Each row is a point on a landscape with many valleys, with its height.
A ball rolls from a point to the lowest of its 4 nearest points, and stops where none of them is lower. Distance is the straight distance between rows; heights are no part of it.
J_564 (h 310): [114 141 71 82 65 96 149 116 103 156 97 127 117 77 87 76 87 107 96]
J_148 (h 358): [93 109 77 105 115 107 85 63 58 57 96 106 118 131 130 99 94 90 96]
J_975 (h 622): [111 90 123 98 112 91 74 82 112 80 101 100 83 111 107 97 98 102 104]
J_454 (h 251): [93 87 91 121 96 102 132 138 106 125 106 82 110 62 73 123 126 85 97]
J_703 (h 496): [82 83 89 109 105 132 92 109 98 107 97 100 91 81 115 107 93 91 81]
J_635 (h 438): [91 95 99 93 100 118 84 96 91 95 97 104 91 99 107 101 93 99 91]
J_897 (h 574): [102 107 103 81 99 100 82 85 88 80 101 110 96 118 101 93 94 106 102]
J_425 (h 162): [107 121 102 64 78 90 100 100 96 107 104 114 97 117 89 88 93 118 107]
J_600 (h 568): [93 85 106 108 115 114 74 84 100 81 98 101 83 101 114 102 96 98 95]
J_999 (h 534): [90 105 75 94 108 120 82 72 61 74 97 111 106 113 123 100 92 94 89]
J_59 (h 275): [97 109 91 78 85 110 101 105 93 113 100 109 98 99 100 91 88 108 90]
J_674 (h 457): [110 109 100 99 115 85 79 61 74 52 97 98 121 142 126 94 99 94 107]
J_243 (h 513): [99 89 100 114 125 101 69 58 86 61 98 98 91 120 126 105 97 87 103]
J_768 (h 715): [121 71 150 116 113 68 103 114 146 104 104 73 93 93 85 113 114 98 107]
J_902 (h 390): [90 97 88 113 124 109 69 60 75 59 98 100 95 121 128 105 97 87 101]
J_815 (h 23): [97 103 89 108 123 103 75 61 70 55 97 102 110 130 128 102 99 92 104]
J_79 (h 45): [103 103 107 110 91 70 144 139 123 127 104 82 113 82 54 110 124 106 125]
J_18 (h 493): [78 69 101 138 127 129 68 78 105 78 97 92 75 89 132 111 95 85 90]
J_577 (h 588): [104 73 135 121 113 94 102 120 132 106 102 77 92 87 90 115 117 97 102]
J_40 (h 343): [111 105 127 102 91 69 133 135 137 122 103 84 108 95 61 102 114 117 126]
J_179 (h 442): [113 126 105 59 84 77 92 81 84 76 104 114 108 136 94 88 99 115 111]
J_790 (h 436): [103 92 126 101 106 99 93 109 123 100 100 93 89 102 94 104 103 107 102]
J_68 (h 336): [93 99 103 97 92 106 114 126 109 125 99 98 100 87 87 96 100 104 95]
J_742 (h 344): [112 117 122 78 81 76 110 114 125 116 100 105 97 116 77 87 99 123 119]
J_541 (h 313): [109 124 108 80 75 79 128 126 122 133 103 104 106 104 68 83 97 124 119]
J_932 (h 327): [112 128 73 100 72 87 160 130 111 154 99 108 122 67 73 87 105 97 105]
J_401 (h 518): [101 89 93 121 100 80 141 134 110 123 105 77 107 59 52 134 138 90 120]
J_990 (h 329): [104 115 84 93 76 105 132 127 106 143 102 108 110 75 87 89 96 100 92]
J_520 (h 254): [106 130 89 70 67 93 117 115 101 129 102 119 105 105 85 79 86 116 107]
J_732 (h 790): [115 72 133 115 123 85 67 76 122 78 100 92 78 105 117 104 94 92 101]
J_336 (h 147): [99 99 88 110 86 95 142 139 108 135 103 86 116 65 74 111 119 91 104]
J_906 (h 69): [81 88 81 117 119 129 70 74 82 77 97 102 87 99 128 108 93 87 90]
J_685 (h 638): [105 121 68 72 81 116 102 88 65 112 98 128 105 96 109 86 85 100 79]
J_100 (h 423): [85 67 111 125 115 122 103 123 114 104 100 82 94 74 103 116 113 86 87]
J_305 (h 483): [79 72 101 130 118 134 87 106 105 100 98 90 86 78 118 114 97 85 81]
J_629 (h 133): [91 70 124 124 120 115 87 110 121 94 98 86 83 85 109 112 107 93 91]
J_623 (h 411): [118 97 136 91 101 77 94 105 131 106 102 93 90 109 84 92 101 114 109]
J_983 (h 403): [88 113 60 102 107 114 91 65 44 65 94 112 128 123 132 99 88 92 87]
J_197 (h 718): [111 76 111 125 131 87 60 52 103 57 102 93 82 116 134 107 94 83 106]
J_964 (h 646): [99 76 107 134 134 103 59 58 104 65 100 94 77 107 133 109 93 83 101]
J_550 (h 487): [83 93 67 106 108 132 82 78 70 91 96 111 96 92 128 104 87 86 77]
J_29 (h 333): [91 101 91 88 92 117 94 106 89 110 99 108 91 95 105 96 91 102 88]
J_957 (h 311): [97 107 98 85 85 106 111 118 104 121 101 106 100 96 91 91 94 112 94]
J_493 (h 274): [111 131 106 60 70 77 104 103 104 110 104 115 99 124 81 82 96 127 119]
J_907 (h 443): [90 78 113 118 108 115 105 127 117 112 100 84 98 78 98 111 112 94 92]
J_386 (h 561): [96 111 54 87 95 122 90 74 52 92 94 122 113 100 123 95 82 91 74]
J_998 (h 166): [96 117 80 94 109 100 89 67 55 56 98 104 132 139 129 94 96 95 96]
J_502 (h 342): [99 104 115 94 91 95 109 120 119 120 102 98 95 100 85 96 100 113 106]
J_770 (h 478): [111 89 134 115 105 77 120 129 136 115 104 79 99 91 72 110 122 106 112]
J_624 (h 306): [100 92 113 112 98 94 127 135 122 123 103 81 104 85 76 111 119 102 106]
J_307 (h 560): [106 121 93 67 91 91 89 83 75 77 100 114 110 128 101 90 95 109 105]
J_767 (h 284): [108 134 89 75 63 88 136 122 112 142 100 119 111 96 78 77 87 119 112]

Call two points neighbours if one is among the 4 nearest of the other. Go from one point of each pair to the other, from neighbour to neighbour, staying as low as possible. Name the highest point that can't be avoided.
J_815 / J_906 -> J_902
J_629 / J_79 -> J_907
J_425 / J_79 -> J_932

For each start below, name the point where the ball stops.
J_635 -> J_425
J_999 -> J_815
J_790 -> J_425
J_541 -> J_425
J_386 -> J_815
J_732 -> J_906
J_197 -> J_815
J_932 -> J_79

Two balls start at each pair of points below. Name the first point that both come to, or write never.
J_767 / J_703 -> J_425
J_990 / J_623 -> J_425
J_685 / J_742 -> J_425
